Each row is a point on a landscape with many peaks, with its height.
From any point a climber takes the steepest step (rise divided by distance) to one of its 2 nearest points. It stops when none of these is higher. Distance is the straight distance between rows; heights are no part of it.
J823 (h 4.12): [ 71 125 105 121 127 178 117 164  95 140 154 111 137  71 111 146  69 104
  94 137 183  80 112 128 174 160  88 113  74 148 195 145  74 179 161 108
  86 155 131 121 126  98 184 152 170 183 112 124 125 111 133 159 118 142
  99 102  93 109 109 122 125 159]
J77 (h 3.37): [129  61 152 152 138 152 165 165 127 124 107 147 143  92 126 145  90  96
 117  79 148 107  92 152 177 121 142 104  92  92 141 173  80 139  79 139
 118 131  79 125 140 105 162 135 168 124 110 131 109 128 119 133 138  99
 123 155 131 123 125 100 159 183]
J777 (h 6.58): [103 110  75  90  94  74 166  98  95 143 132 121 149 148 136 142 107 164
 120 136 113 114 158  88 122 137 132 154 134 170 142 161  27  77 141  88
 161 119 150  93 104 134 128 118 123  71 120 123 126  89 107  76 106 153
 103 134  99 120 157 121 115 140]
J187 (h 6.22): [118 147 165 132 120 109 136 131 134 107 100 162 165 153 141 149  93 123
 133 125 128 133 152 123 147 136 146 106 105 125 157 130 170 188 137 131
 116 164 138 138 185 122 150 125 146 134 144 173  92 112 161 163 137 163
  80 141 128 140 122 117 131  68]
J646 (h 5.66): [124 111 124 121 118 127 188 138 121 134  94 141 168 127 145 136 124 141
 123  94 126 107 137 139 121  97 130 126 105 150 134 169  65 109 105  90
 113 141  99 135 130  93 128  91 126 118 112  93 125 131  96 102 120 127
 127 148  80 137  89 122 167 169]
J194 (h 0.69): [146 138 147 154 114 116 174 143 159 108  89 148  78 195 167 115 172 158
 131 110 122 164 138 179 124  84 147 134 127 122 103 155 156 103 145 120
 145 120 110 124 180 190  82  97  86 114 100 141 130 149  77 123  93 111
 122 161 146 128 114 125 175 130]
J262 (h 7.40): [132 138 129 126 104  98 143 113 123 119 109 138 139 163 150 112 145 146
 143 137 120 148 148 112 104 124 137 155 143 132 125 142 142 108 117 114
 143 126 140 117 130 156 105 111 109  94 139 135 131 132 115 109 119 146
 116 126 144 128 142 119 133 111]
J93 (h 4.67): [ 89 138 122 109 139 178 119 156 101 139 144 107 146 108 139 123 100 121
 101 148 154  93 118 151 148 144  88 126  77 159 194 158 118 180 130  79
  57 178 127 149 134  93 147 100 134 191 119 107 127 121 138 156 128 156
 108  91 101 135  73 130 142 150]
J822 (h 0.97): [103  96 120 132  65  76 159 128 121 121  51 141 189 156 157 137 111 103
 144 155 137 135 196  85 118 148 125 126 139 148 141 173 136 112 131  59
  88 159 149 131 119 169 123  65 103  93 115 195 135 107 119 108 124 133
 100 129 125 133 105 154 152 114]
J220 (h 5.26): [125 157 119  95 148  92  63  93  98 132 160 162 147  83 109 160 115 143
 131 143 118 140 181 146 135 125 123 120 124 125 138  69 186 163 136 153
 121 140 138 159 146  75 153 141 135 161 160 140  78 122 209 178 158 180
 108 111 103 111 143 143 126  42]
J4 (h 5.28): [ 98 109 109 112 118 108 188 132 109 126 108 143 169 148 157 137  92 158
 116 113 131 125 152 126 135 101 123 142  97 141 177 189  68 126 101  80
 118 150 109 111 149 102 135  98 114  94 135 118  97 100 111  98 108 173
  94 133  82 130 111 118 155 139]
J49 (h 6.76): [169 111 144 124 121  71  80 101 130 171 121 127 174  68  49 139 114 111
 180 142  98 127 162  66  82 157 168 120 172 152  58  59 158  85 131 162
 179 101 172 151  53 136 128 147 153 101 157 148 129 137 142 127 154  70
 184 116 129 120 209 167 118  81]
J570 (h 5.62): [ 89 135  93 127 102 112 122 140  96 143 127 116 115 117 151 123 135 126
 119 164 154 115 175 154 120 135  77 154 119 160 176 163 116 131 140  78
  77 143 140 140 123 138 113  86  74 160  90 140 127 122 125 130 119 135
 108 111 118 110  85 165 152 142]
J687 (h 5.50): [ 65 112  57 111 114 125 130 142  81 154 163 100 105  89 107 144 103 132
 113 147 161  98 133 120 155 149  95 130 108 162 156 183  10  95 166  98
 136 102 145  93  93 136 157 150 134 125  77 114 146 104 107  96 109 118
 128 128 100 101 145 129 126 208]
J659 (h 2.57): [109 108 145 142 145 165 135 166 124 116 142 144 110  91 104 159  60 143
  92  94 159  89 105 131 191 129 155  89 104 138 119 128  37 128 175 189
 175 116 120 109 172  92 192 171 206 129 120 128 124 122 115 139 116 114
 112 155  93 115 160  84 139 136]
J926 (h 3.74): [129 121 135 126 168 206 140 147 132 118 148 108 100 115 146 106 162 145
  89 102 139 115  81 213 135  89 113 129  69 136 142 138 136 135 112 122
  77 153  78 175 147  77 123 109 128 182 111  46 131 157 116 154 127 119
 150 119  91 130  69 121 163 180]
J862 (h 5.21): [146 128 145 175 162 186 144 137 131 113 161 105  73 159 130  99 121 134
 105 125 138 129  33 127 159 123 146 111 133  89 118 138  96 149 130 172
 155 110 115  87 152 152 134 177 151 114 138 116 154 129 104 113 105 111
 141 136 182 128 119  77 110 158]
J735 (h 6.67): [137 135  91  91 127 120 119  85 113 161 151 100 144 111 116 110 167 151
 129 133 101 124 139  94  73 119 109 170 170 155 106 128  98  64 120 103
 157 101 143 135  47 120 112 122 117  99 136  74 155 126 118  91 126 127
 164 104 107 125 133 143 104 149]
J563 (h 5.43): [139 131 129  87 171 167 114 127 103 131 176 118 161 103 135 117 114 127
 104 111 122  97  71 117 129 138 113 145  99 107 166 126  98 144  48 134
  88 152 119 103  96  60 143 165 162 126 169  58 129 113 163 116 132 158
 143  86 145 139 114 103  82 166]
J764 (h 0.48): [141 138 157 181 164 160 170 140 165  96 115 141  51 227 162  99 125 165
 120 110 137 168  72 187 177  82 165 109 118  86 136 152 132 176 156 160
 147 136  87 107 233 167 108 112 106 120 127 150 128 136  84 136  94 134
 101 149 155 120  98 103 144  90]
J728 (h 6.27): [156 139 179 131 130 169 139 139 136 114 131 113 169 157 114 108  99  96
 131 137 124 108  64  69 130 167 140 118 126 119 141 138 149 175 100 125
 124 154 139 110 133 119 141 162 160 114 171 112 157 132 131 133 126 143
 127 104 163 166 116  92 104 121]
J498 (h 4.90): [104 173  65 111 118  90  64  84 112 158 184 115  98 119 112 118 153 149
 142 166 131 152 157 116 118 154  89 166 155 126 127  95 129 100 170 140
 138 101 172 124  73 157 111 133  86 145 118 129 114 117 147 120 122 146
 133 105 145 105 171 155  78 108]
J797 (h 4.86): [131 188 120  91 141 137  80 113 107 131 171 139 150  98 105 136 133 137
 120 163 115 127 168 147 122 136  97 116 108 165 150  62 206 177 166 114
  90 153 156 165 145  77 157 122 129 192 145 114 110 129 190 170 148 179
 118  94  88 133 111 145 122  50]
J960 (h 5.81): [149 127 137 105 176 178 129 121 111 126 177 111 145 113 114 114  87 148
 102  99 108 101  53  93 123 126 133 137 118 115 146 112  75 141  81 153
 166 118 121  91 117  61 164 189 181 107 195  65 154 114 147 104 123 168
 155  99 129 146 141  75  86 150]
J908 (h 6.77): [120  99 179 145  85  90 149 162 146 104  76 153 182 143 131 145  73  91
 145 120 142 120 144  93 169 156 167  91 125 118 136 151 135 162 140 122
 124 161 140 118 170 149 166 133 170 115 128 211 117 119 144 159 148 122
  92 143 143 146 150 122 134  91]
J150 (h 0.76): [145 120 142 158 101 119 166 141 171 107  77 125 115 197 180 110 175 104
 147 131 111 156 120 130 115 132 145 147 154 118 124 172 176 111 105  97
 106 122 127 124 132 214  75  95  78 109 108 160 159 150  69 113 102  92
 131 152 188 136 111 137 167 157]
J845 (h 5.93): [ 84 143  85 135 135 125 125 125 118 120 144 124  72 168 181 124 148 118
 125 155 145 157 147 183 130 128  72 179 122 126 197 180 131 146 109 102
  62 134 128 129 124 162  89  76  63 153 117 138 115 106 128 127  98 140
 100 121 164 104  81 167 143 156]
J696 (h 5.13): [144 115 157 182 172 148  61 133 158 118 132 132  90 136 136 141 141  57
 151 129 130 147  57 136 144 165 137 102 130  44 116 109 207 172  65 189
 102 114 104 109  90 161 100 191 126 136 135 169 125 144 170 153 148 101
 137 152 232 132 139 133  85 147]
J29 (h 4.75): [115 179 137 116 142 157  73 140 123 117 151 128 115 117 108 133 145 108
 111 176 150 123 156 166 151 170  91  95 105 154 153  87 222 218 191 103
  73 168 163 151 180 110 156 117 127 229 122 151 117 134 158 196 130 153
  86  97 118 136 102 147 130  71]
J309 (h 4.91): [ 71 154  39 102 123  67  69  87  96 156 175 123  73  99 131 156 133 147
 143 168 136 147 173 136 144 138  69 170 160 112 157 135  79 100 147 150
 146  83 148 103  69 141 102 131  62 134 104 158  74  80 155 100 129 148
 119 130 144  81 178 158  90 133]
J760 (h 1.43): [151 161 122 112 112  92 112  91 127 155 140 124 134  91  53 124 147 170
 150 137 116 130 157  91  98 123 166 125 161 166  61  57 115  83 220 151
 207  89 175 146 121 138 134 128 156 141 115  98 150 141 120 117 131 107
 156 133  69 125 202 137 111  76]
J480 (h 5.20): [119 167 115 134 117 129  87 109 112 137 150 130 100 122 114 126 146 138
 138 151 126 143 147 129 127 138 104 129 140 134 114  95 150 130 188 152
 145 114 169 134 131 153 131 142 112 165 116 139 122 133 132 138 127 139
 125 124 123 123 166 140 112  96]
J188 (h 4.93): [119  96 107 124  55  79 135 109 120 157  68 125 158  89 100 143 147 115
 139 137 126 111 206 102  98 125 117 123 176 174  79 109 130  80 183  80
 138 122 134 162  90 158 114  79  93 102  67 157 132 150 115 104 142  90
 147 125  88 114 113 191 171 133]
J691 (h 6.17): [106 128 124 133 141 126 147 141 135 118 127 128 104 188 180 128 122 138
 126 130 144 153 120 177 140 117 115 154  91 110 198 187 128 160 101 102
  84 158 113 112 154 145 101  85  81 131 136 129 117 105 126 127 101 153
  93 123 155 112  92 131 144 136]
J737 (h 6.66): [105 128  95  91  91 108 167 117 110 146 118 105 159 141 109 127 106 140
 123 143 113 101 154  64 120 145 131 127 136 202 136 154  40  92 182  65
 154 135 168 112 125 140 157 106 137 107 113 100 178 107  94  84 110 128
 116 116  67 142 138 117 120 125]
J335 (h 5.84): [146 135 155 113 133 151  92 133 142 127 133 148 142  76 107 136 178 100
 124 126 120 114 151 191 113 120 105 105 106 131 123  80 232 164 106 143
  64 156 111 199 126  65 139 119 129 186 124 106  86 147 179 185 166 115
 143 114 101 132  82 154 158 119]
J7 (h 6.28): [144 109 125 132 105  92  76 101 120 177 117 136 135  38  59 141 135 113
 172 129 121 115 175 104  91 131 129 117 172 151  63  61 138  90 164 154
 155  97 152 172  62 125 128 137 144 126 105 137 116 153 139 142 168  68
 180 130  96 100 174 173 137 120]
J621 (h 1.20): [131 139  87  94  65  53 132  77 126 152 103 122 158 137  99 127 147 155
 147 162 111 140 204  60  80 145 141 154 189 176  91 100 125  70 202  92
 173 117 183 141 113 188 112 102 104 100 117 159 143 123 118  97 120 124
 121 117  97 116 167 156 124  68]
J234 (h 3.02): [109  76 156 141 146 146 172 161 121 120 129 155 150  82 119 153  51 120
 115  76 132  88  95 127 177 121 171  99  96 110 137 155  38 133 106 166
 158 121  76 101 157  84 181 165 188  98 138 127 112 117 125 123 129 113
 110 169 109 130 143  77 142 165]
J201 (h 5.25): [112 148 134 123 130 166  93 148 131 126 151 124 120  82 122 142 147 112
 115 142 148 102 154 199 139 133  79 100  81 152 151  95 201 196 156 112
  53 177 129 178 167  91 153 110 132 225 106 130 104 146 155 205 154 136
 107 113  87 117  90 148 173 121]
J511 (h 2.05): [109 127 119 117 133 134 132 141 124 137 175 126 104  54  78 166  87 160
 101 108 146  82 137 134 171 115 142  93 115 178  89  78  32 105 208 175
 187  92 135 132 161  81 178 162 193 151  93 101 131 127 122 141 127 111
 120 145  42 106 175 111 150 134]
J968 (h 5.56): [ 61 106  90 143 101  62 116 134 110 134 126 161 118 115 137 163  94 118
 143 139 147 143 158 124 158 144 107 132 132  91 148 161  81 113 124 137
 135 111 134 101 116 159 133 142 116 102 105 198  82  99 160 107 131 137
  96 160 156  98 162 145 121 125]
J260 (h 5.24): [107 132  98 116  69  97 124 107 102 156  98 125 158  96 118 128 153 123
 133 161 131 124 210 121 109 125  82 130 148 170 125 120 151 112 176  71
 101 149 150 170 109 140 123  81  81 151  82 150 124 140 131 130 142 127
 130 107  89 129  94 184 160 120]
J457 (h 4.87): [147 105 163 183 133 133  86 141 165 131  95 152 117 121 128 139 166  60
 160 107 125 168 102 155 128 138 133  99 145  54  69 118 222 114  62 185
 101 107 104 152  86 157  98 153 117 120 112 169 119 159 140 162 166  74
 167 156 214 133 135 134 126 156]
J830 (h 7.12): [166 163 141 122 132 117 126 102 134 111 123 124 132 204 163 112 153 140
 146 141 103 166 123  93  97 130 131 167 155 115 143 130 170 143 103 116
 142 131 148  97 140 152  83 135 100  87 182 134 141 128 144 106 122 165
 113 109 173 152 123 126  97  91]
J939 (h 6.81): [171 165 148  81 162 148  98 103 125 158 171 104 159  80  83 100 131 145
 130 128  98 106 123  98  79 114 137 125 125 164 102  48 142 105 127 151
 155 110 147 149  98  73 156 154 172 144 167  62 140 137 140 134 150 136
 171  99  83 148 152 119 102 105]
J25 (h 3.35): [140 131 106 101 148 159 190 120 139 140 141 102 104 145 163  93 186 172
 103 101 101 137 119 158  72  76 127 162 127 157 112 153  94  62  96 105
 134 107  84 132 103 100 104  95 106 110 122  29 141 149  82  83 102 119
 150 136  93 139  86 114 147 195]
J343 (h 4.40): [144 181 110 109 162 140 118  97 117 113 162 126  84 164 166 112 167 178
 125 129 120 175 130 172 109  92 113 156 130 111 145 114 163 144 131 142
 136 122 112 122 149 124  93 120  88 142 150 101 100 135 141 132 120 186
 113 121 148 135 115 128 108  83]
J560 (h 5.35): [156 134 142 172 162 144  92 132 147 118 138 137  85 147 127 130 136  92
 139 111 121 155  60 127 134 138 149 125 140  41  88 121 157 136  69 199
 149  91 115  93  96 154 101 200 132 108 162 136 133 128 153 134 141 111
 158 153 225 130 159 115  74 139]
J193 (h 1.67): [128 146 111 102 136 118  94 107 115 152 184 122  99  57  65 140 124 173
 123 125 130 114 147 125 131 117 135 117 120 163  74  47  77  88 191 179
 208  81 147 137 119  96 161 153 173 150 124  81 133 127 138 138 133 116
 146 139  58 104 199 133 121 108]
J247 (h 6.95): [133 107 123 144 131 115  92 122 132 145 118 137 138  92 124 132 161  92
 147 125 112 134 149 127  95 126 124 133 158  99  82 110 181  81  65 151
 108 110 108 155  50 117 102 128 102 120 138 122 111 131 158 125 164  88
 181 123 157 118 128 161 117 147]
J503 (h 5.88): [167 113 171 128 163 178 151 141 144 112 124 120 155 130 102 118 103 131
 113 110 120  93  62  95 137 133 163 116 121 114 120 113 133 138  96 144
 147 128 112 123 134  77 152 170 184 110 166  86 149 142 123 111 130 133
 146 123 126 160 134  76 106 149]
J489 (h 0.88): [124  90 132 140  59  86 134 128 142 129  64 133 188 157 148 136 127  76
 150 167 122 119 157  68 108 166 124 144 181 111 135 163 160 106  92  70
  95 160 155 130  88 175 104  92 106  83 134 191 160 119 112  98 138  98
 137 115 175 135 109 162 146 151]
J83 (h 5.97): [ 93 107 134 149  99  82 104 144 113 125  89 153 165 112 135 168  89  86
 143 149 142 137 159 112 151 164 118 114 135  92 150 149 147 141 103 119
  87 152 137 121 108 144 125 135 108 105 127 209 101  99 170 141 147 146
 105 142 177 110 140 144 122 128]
J697 (h 5.22): [ 70 134  64 134 132  66  90 127 108 132 170 159  65 130 156 162 102 133
 140 148 149 166 136 145 169 133  95 161 147  82 165 163  66 131 126 165
 143  97 122  82 102 158 111 149  84 119 118 197  73  70 168  97 118 147
  91 160 176  89 178 142  98 122]
J806 (h 6.10): [154 117 140 110 104 134 187 151 135 133  87 120 151 126 131  99 151 135
 126 115 117 105 144 123 108 105 128 121 130 186 108 145 112  98 151  84
 116 130 110 154 157 124 123  82 121 119 101  98 160 162  68 108 128 101
 135 134  77 153  93 126 170 160]
J481 (h 7.35): [115 129 130 120  93 121 170 151 131 117 101 109 164 175 129 125  95 116
 126 150 129  99 141  72 140 163 134 113 133 168 142 168  91 133 188  76
 134 151 170 111 158 164 158  99 153 128 114 151 166 121  93 121 109 142
  98 124  98 157 129 108 121 118]
J273 (h 5.09): [131  80 125 142  65  88 157 138 127 156  67 137 152  93 103 146 116 103
 155 111 118 114 175  88 121 140 140 101 157 161  75 135  92  89 159  95
 140 110 142 132 107 163 137 114 142  99  84 169 154 144 104 122 144  74
 144 158 108 124 140 148 158 148]
J465 (h 5.42): [158 110 173 176 173 206 130 147 138  99 150 111 113 149 113 116  88 133
  98 104 146 118  28 116 167 122 160  96 131  85 125 122 109 186 116 186
 153 133 106 102 177  86 165 192 191 103 173 116 157 135 127 128 116 124
 137 126 153 152 113  54 107 124]
J198 (h 4.88): [ 91 123  98 119 136  82 160 130 114 112 135 163 123 157 163 147  93 171
 121 111 148 159 164 151 152  92 114 152 102 119 194 159  75 137 121 119
 129 147 111  90 169 106 124 112 107 107 143 148  73  84 144 124 107 196
  72 138 108 114 128 123 130  84]
J661 (h 6.34): [164 159 151  94 166 148  82 111 119 123 176 125 162  87  92 113  89 132
 136 135 117 110  96  84 105 151 145 136 130 128 127  55 146 149 107 157
 162 119 142 128 107  61 155 178 185 137 195  95 135 113 179 136 150 162
 151  89 114 148 147 109  74  86]
J26 (h 6.68): [135  99 123 135 121 135 102 112 137 161 105 107 126  90 123  96 204  79
 134 118 108 135 145 131  47 108 121 145 182 115  79 104 195  67  68 137
 113 110 106 162  12 136  87  96  98 129 112 101 137 156 135 122 148  62
 215  99 138 138  98 184 108 167]
J637 (h 5.61): [128 125 106 133 140 159 152 136 123 128 148 120 102 143 141 102 116 142
 116 115 124 107  87 117 146 135 137 130 119 120 126 159  66 112 131 131
 144 112 124  94 128 142 137 151 144 116 126  94 158 120  95 109 100 122
 131 136 141 123 134  94 133 177]
J180 (h 5.52): [128  91 127 153  98 111 136 134 130 157 113 134 141  76  99 136 120  99
 145 116 124 101 128 101 128 136 139  98 143 131  72 124  93  82 125 139
 160  95 124 126  82 146 135 141 149 103  88 138 143 140 112 120 144  71
 177 158 135 124 167 129 149 169]
J90 (h 1.30): [122 150  93 103  88  61  95  76 121 149 135 111 132 129  76 133 154 167
 151 162 115 153 177  85  96 140 139 149 166 162  87  74 106  69 215 143
 212  91 189 137 113 181 117 115 122 124 112 137 130 138 114 105 126 111
 141 122 100 117 214 154  89  53]
J324 (h 6.09): [ 86 119  82 109 117 108 153 134 105 138 152 118 118 137 128 130  92 146
 124 128 140 115 120 113 150 143 118 142 122 139 151 164  29 107 148 123
 156 111 137  88 121 142 150 141 138 109 122 132 132  90 111  93  97 139
 117 143 126 115 162 109 115 155]
J300 (h 0.82): [153 124 145 126  86 113 150 138 155 121  83 101 150 187 151 100 167 102
 143 158 105 135 110  66  97 162 135 152 172 138 123 162 181 117  90  69
 108 145 161 114 105 186  90  97 108  96 153 146 178 149  86  98 121  96
 137 112 176 158  92 145 141 158]
J8 (h 5.08): [114 139 118  97 140 154 104 130 100 136 158 118 161 110 141 127 121 120
 111 140 133 123 126 149 120 140  98 146  99 122 188 136 142 162  81 113
  74 166 135 129  93  72 139 127 124 154 163 101 112 100 174 137 141 182
 122  84 130 136  85 130 105 134]
J688 (h 4.99): [106 131 145 148 124 142  87 148 125 129 155 146 110  67 102 156 109 106
 121 131 157 109 138 134 177 139 120  98 113 133 114  84 150 153 191 160
 131 117 154 153 156 107 181 167 180 184 104 152 114 136 148 173 141 120
 111 128 107 116 154 134 134 108]
J121 (h 3.83): [ 79  86 127 154 144 141 138 178 132 124 119 163  90  73 126 152  98 115
 115  91 158 115 128 202 193 116 131 112  70  77 151 160  82 145 124 153
 114 133  69 129 164 113 160 145 144 153  88 150  78 121 136 161 129 100
  92 170 123  84 124 130 169 161]
J805 (h 4.83): [ 61 113  79 123 122 167 110 170  85 154 174  97 104  65  93 140  81 107
 104 140 166  81 115 120 178 166  79 118 100 165 161 154  23 130 202 110
 128 123 152 113 108 128 179 156 161 174  88 116 157 117 109 137 111 120
 127 130 102 109 132 121 129 180]
J987 (h 6.74): [133 139 155 127 117 149 153 150 130 103 111 108 166 177 139 124  77 109
 111 141 142 104  88  71 164 176 156 115 117 137 184 168 109 193 145  87
 118 169 154  81 167 148 154 133 152 129 150 150 166 105 103 126 115 149
  97 105 143 170 109  94 109 115]
J330 (h 6.59): [133 104 140 132 165 149  77 121 126 132 139 127 137  84 129 136 156  83
 131 114 127 132 109 165 121 130 110 132 125  73 127 115 173 121  35 166
  79 127  96 150  48  91 113 154 126 136 146 112  96 118 184 139 166 127
 166 125 170 115 115 137 111 163]
J967 (h 5.96): [131 103 152 158 108 105 123 141 139 130 100 139 170 141 114 153  93  84
 160 136 121 124  97  63 142 176 156 111 156  85 118 135 125 128  90 147
 147 124 147  84  98 171 133 176 152  83 144 181 145 104 133 110 139 114
 134 149 187 127 179 112  98 138]
J141 (h 4.11): [162 141 145 139 175 175 148 130 161  87 126 110  76 177 183 111 196 145
 102 104 119 160  90 236 114  80 132 147  95  97 145 127 208 153  57 140
  86 144  78 160 167 138  80 101  89 169 122  84 114 156 112 163 121 129
 140 129 148 144  66 135 150 147]
J241 (h 3.52): [138 126 125 122 158 196 168 151 131 126 139 100  98 132 161  85 169 153
  99 102 130 113  93 179 103  88 111 144  97 145 134 158 106 105  93 107
  90 131  88 138 133 103 116 101 116 143 120  47 155 141  89 117 105 122
 150 122 110 139  66 120 146 203]
J882 (h 6.45): [140 143 111 119 113 134 125 103 130 154 124 102 116 127 130  94 201 125
 134 141 103 139 138 117  66 116 110 160 179 145  94 120 166  69 126 119
 131 103 134 145  52 167  87 101  85 126 113  99 154 160 120 110 118  96
 174 106 132 134 115 151 111 154]
J360 (h 7.05): [102 114  66  96  83  68 128  76 107 165 124 118 160 116 120 130 137 160
 144 137 105 123 190  85  95 127 116 161 162 148 119 130  67  55 131 110
 162 109 139 119  60 122 105  91 101  72 120 129 124  93 136  79 119 130
 140 120 100  94 151 149 115 131]
J424 (h 3.97): [129 121 138 128 187 187 132 135 141  98 151 104  96 136 172 110 163 126
  95 112 138 135  87 223 129 113 120 133  87 102 178 141 171 163  58 124
  57 156  78 138 124  88 100 109 104 172 131  76 125 139 139 155 125 126
 135 111 139 132  73 136 130 173]
J668 (h 0.59): [155 142 159 165 138 142 181 145 162 103 103 145  92 183 165 110 148 170
 119  98 138 151 123 197 145  68 157 114 105 124 105 134 153 127 157 145
 145 142  83 143 228 144 115  94 109 136 110 135 109 156  81 149 110 130
 102 162 120 129 107 113 176  98]
J771 (h 5.95): [145  97 137 152 120  84 129 131 140 137 125 152 135  90 101 145 115 128
 147  89 115 127 137  96 132 127 170 110 150 105  57  93 101  71 121 190
 197  62 124 117 102 138 137 171 162  82 120 147 120 134 138 108 146  78
 153 178 137 109 198 122 134 140]
J681 (h 5.65): [158 120 160 165 130 128 128 141 154 112 118 140 118 154 117 122 126 104
 156 111 115 143  97 103 134 148 157 104 155  90  84 116 151 128 118 172
 164 107 142 108 136 167 119 172 145 105 136 167 144 141 116 120 131 103
 135 150 186 138 161 101 116 128]
J814 (h 4.39): [103 108 137 141 140 161 115 151 130 121 137 151 118  58 111 162 101 118
 109 102 156 110 125 176 174 126 133 103  78 119 137 120 125 159 144 154
 105 142 111 154 157  77 178 163 167 167 117 142  89 133 158 175 134 116
 107 140 105 105 121 122 154 136]
J952 (h 6.93): [173 153 159 124 164 145 124 109 147  96 132  97 107 240 178 109 154 107
 133 146 102 170  68 100 113 131 137 159 148  84 167 147 184 188  56 126
 126 147 132  84 154 150  64 137  94  95 187 132 164 136 130 117 116 167
 116 108 200 154  94 121  86 112]
J587 (h 6.35): [112 107 166 157 106  79 123 147 143  95  89 167 161 159 140 159  63  74
 156 141 142 139 126  75 162 176 145 101 133  94 147 153 141 173 118 124
 125 141 159  96 139 175 130 156 136  98 145 223 115 116 162 136 141 134
  85 148 187 131 169 129 102  97]
J943 (h 0.36): [117 155 140 186 186 184 127 134 136 102 157 113   8 232 150 105 111 155
 114 144 159 173  52 170 185 113 133 104 125  94 158 145 121 204 201 161
 136 131 114 108 215 195 112 127 106 137 121 170 148 130  90 139  79 111
 113 122 189  99  89 100 120  94]
J537 (h 3.21): [182 130 138 109 146 165 199 125 165 119 114 105 130 196 162  84 187 174
 103  99  92 136 102 137  85  73 146 152 135 152  85 143 128  81 103 106
 139 113  93 133 144 127  94 103 118  95 136  57 174 164  55  98  95 118
 154 137 105 160  90 111 154 162]
J826 (h 6.38): [181 110 144 138 131  69 114 102 145 144 112 158 160  85  83 138 122 144
 163 110  98 136 159  90  91 112 178 121 159 117  45  72 160  74  98 178
 191  83 123 157  90 122 118 144 148  89 150 149  97 133 143 126 153  94
 167 145 127 117 191 142 139  94]
J144 (h 4.24): [154 171 141 131 171 157 151 118 151  89 137 110  76 207 180  94 179 157
 107 122 117 162  99 185 114  98 125 151 117 119 158 138 179 166 110 119
 112 143  99 134 192 138  82  93  86 142 149  99 130 146 104 138 103 176
 109 111 146 139  74 119 134 109]
J258 (h 4.57): [126 167 111  96 148  96 119  99 114 107 140 165 121 162 173 137 149 182
 137 130 126 175 173 155 129  91 122 167 117 112 170 128 144 144 104 134
 144 136 115 105 160 103 103 110  87 119 159 121  78 101 152 125 118 205
  83 129 130 120 130 123 122  63]
J105 (h 5.60): [107 142 125 135  98  97  86 127 121 144 120 143 137  82  90 153 112 110
 148 149 132 125 175 125 125 149 112 109 138 139 106 100 157 136 177 136
 126 129 151 151 124 132 151 137 126 144 104 168 110 134 153 157 166 130
 141 126 112 115 157 154 129 103]
J804 (h 6.72): [153 126 169 134 129 128 154 126 153  82 102 125 145 234 172 122 102  91
 137 140 117 152  83  91 132 144 157 141 122  89 181 175 167 199  80 107
 107 170 126  91 179 163  91 125 109  92 178 174 146 114 127 113 113 156
  93 117 193 157 105 122 113 100]
J397 (h 6.24): [138 124 133 113 166 160  77 126 130 134 160 129 113  74 126 134 178 106
 121 125 121 134 123 198 107 112 106 124 121 104 125  87 214 141  62 156
  72 145 103 166  75  76 126 129 119 177 128  94  98 137 177 176 174 122
 166 106 132 133 105 159 118 140]
J751 (h 7.44): [164 143 131  91 135 147 135 112 122 146 140 119 158  94  83 115 136 161
 119 119 114 106 142 102  82 114 126 125 126 197 101  85  88  91 153 108
 153 114 141 157 118  82 152 124 159 134 129  54 155 147 108 109 131 128
 149 108  49 155 133 125 122 128]
J82 (h 6.47): [111 116 153 150 129 103 162 137 144  90  97 150 129 207 183 140  88 114
 140 122 142 157 120 147 155 126 142 132 110  75 196 180 150 170  89 110
 100 164  98  90 180 155 108 114  82 110 149 181 102  98 138 129 117 166
  73 139 166 125 110 124 134  91]
J675 (h 3.08): [195 141 162 122 154 181 170 145 166 108 117 102 118 154 133  77 167 156
 115 109 108 117  77 139  97  84 156 123 127 158  72 114 149 114 130 114
 131 125 110 159 177 118 112 107 143 138 137  60 185 185  61 109 115 111
 157 130  95 174  92  86 152 154]
J302 (h 6.73): [166 128 145 120 121 161 160 143 131 140 127 117 141  89  89 114 146 140
 121 107 123  96 123 117 115 107 132 102 116 190  72 113  92 100 192  99
 147 104 119 161 149  99 160 113 169 143 100  72 170 164  78 126 134  93
 152 145  47 154 120 105 153 150]
J471 (h 5.70): [148 149 157 119 150 117 101 115 131 116 121 169 144 110 120 157 127 144
 126 113 129 143 151 152 136 111 142 113 106 111 139  90 178 169 111 163
 128 138 110 139 162  74 140 145 133 139 149 127  74 126 178 166 159 175
 109 135 132 123 145 126 126  79]
J149 (h 1.08): [ 94 114  98 115  56  48 148 113 113 129  78 139 163 158 151 143 119 144
 146 157 130 148 215  80 115 150 127 137 169 163 114 167 105  79 176  78
 149 133 184 119 129 196 122  84 102  87 107 199 135 107 117 102 128 137
 107 142 114 110 152 154 123  77]
J653 (h 2.94): [185 156 169 154 158 193 147 142 164 102 115  97  98 158 128  91 176 141
 112 129 126 128  88 170 108  98 147 107 115 141  88  98 209 152 137 128
 115 137 111 168 185 122 116 115 144 156 127  97 159 175  98 148 131 109
 157 125 116 169  93  98 151 130]

Where does a climber stop that starts at each point below?
J29 -> J247
J570 -> J262
J90 -> J105
J141 -> J751
J675 -> J751
J696 -> J908
J943 -> J481
J93 -> J481
J823 -> J481
J309 -> J908

Call two points neighbours if one is among the 2 nearest of the other. Go from one point of each pair to the other, from neighbour to neighbour, staying as high as possible. Name the lowest point that can't be avoided.
J360 / J247 -> J882
J751 / J360 -> J960
J908 / J105 -> J498
J360 / J481 -> J777
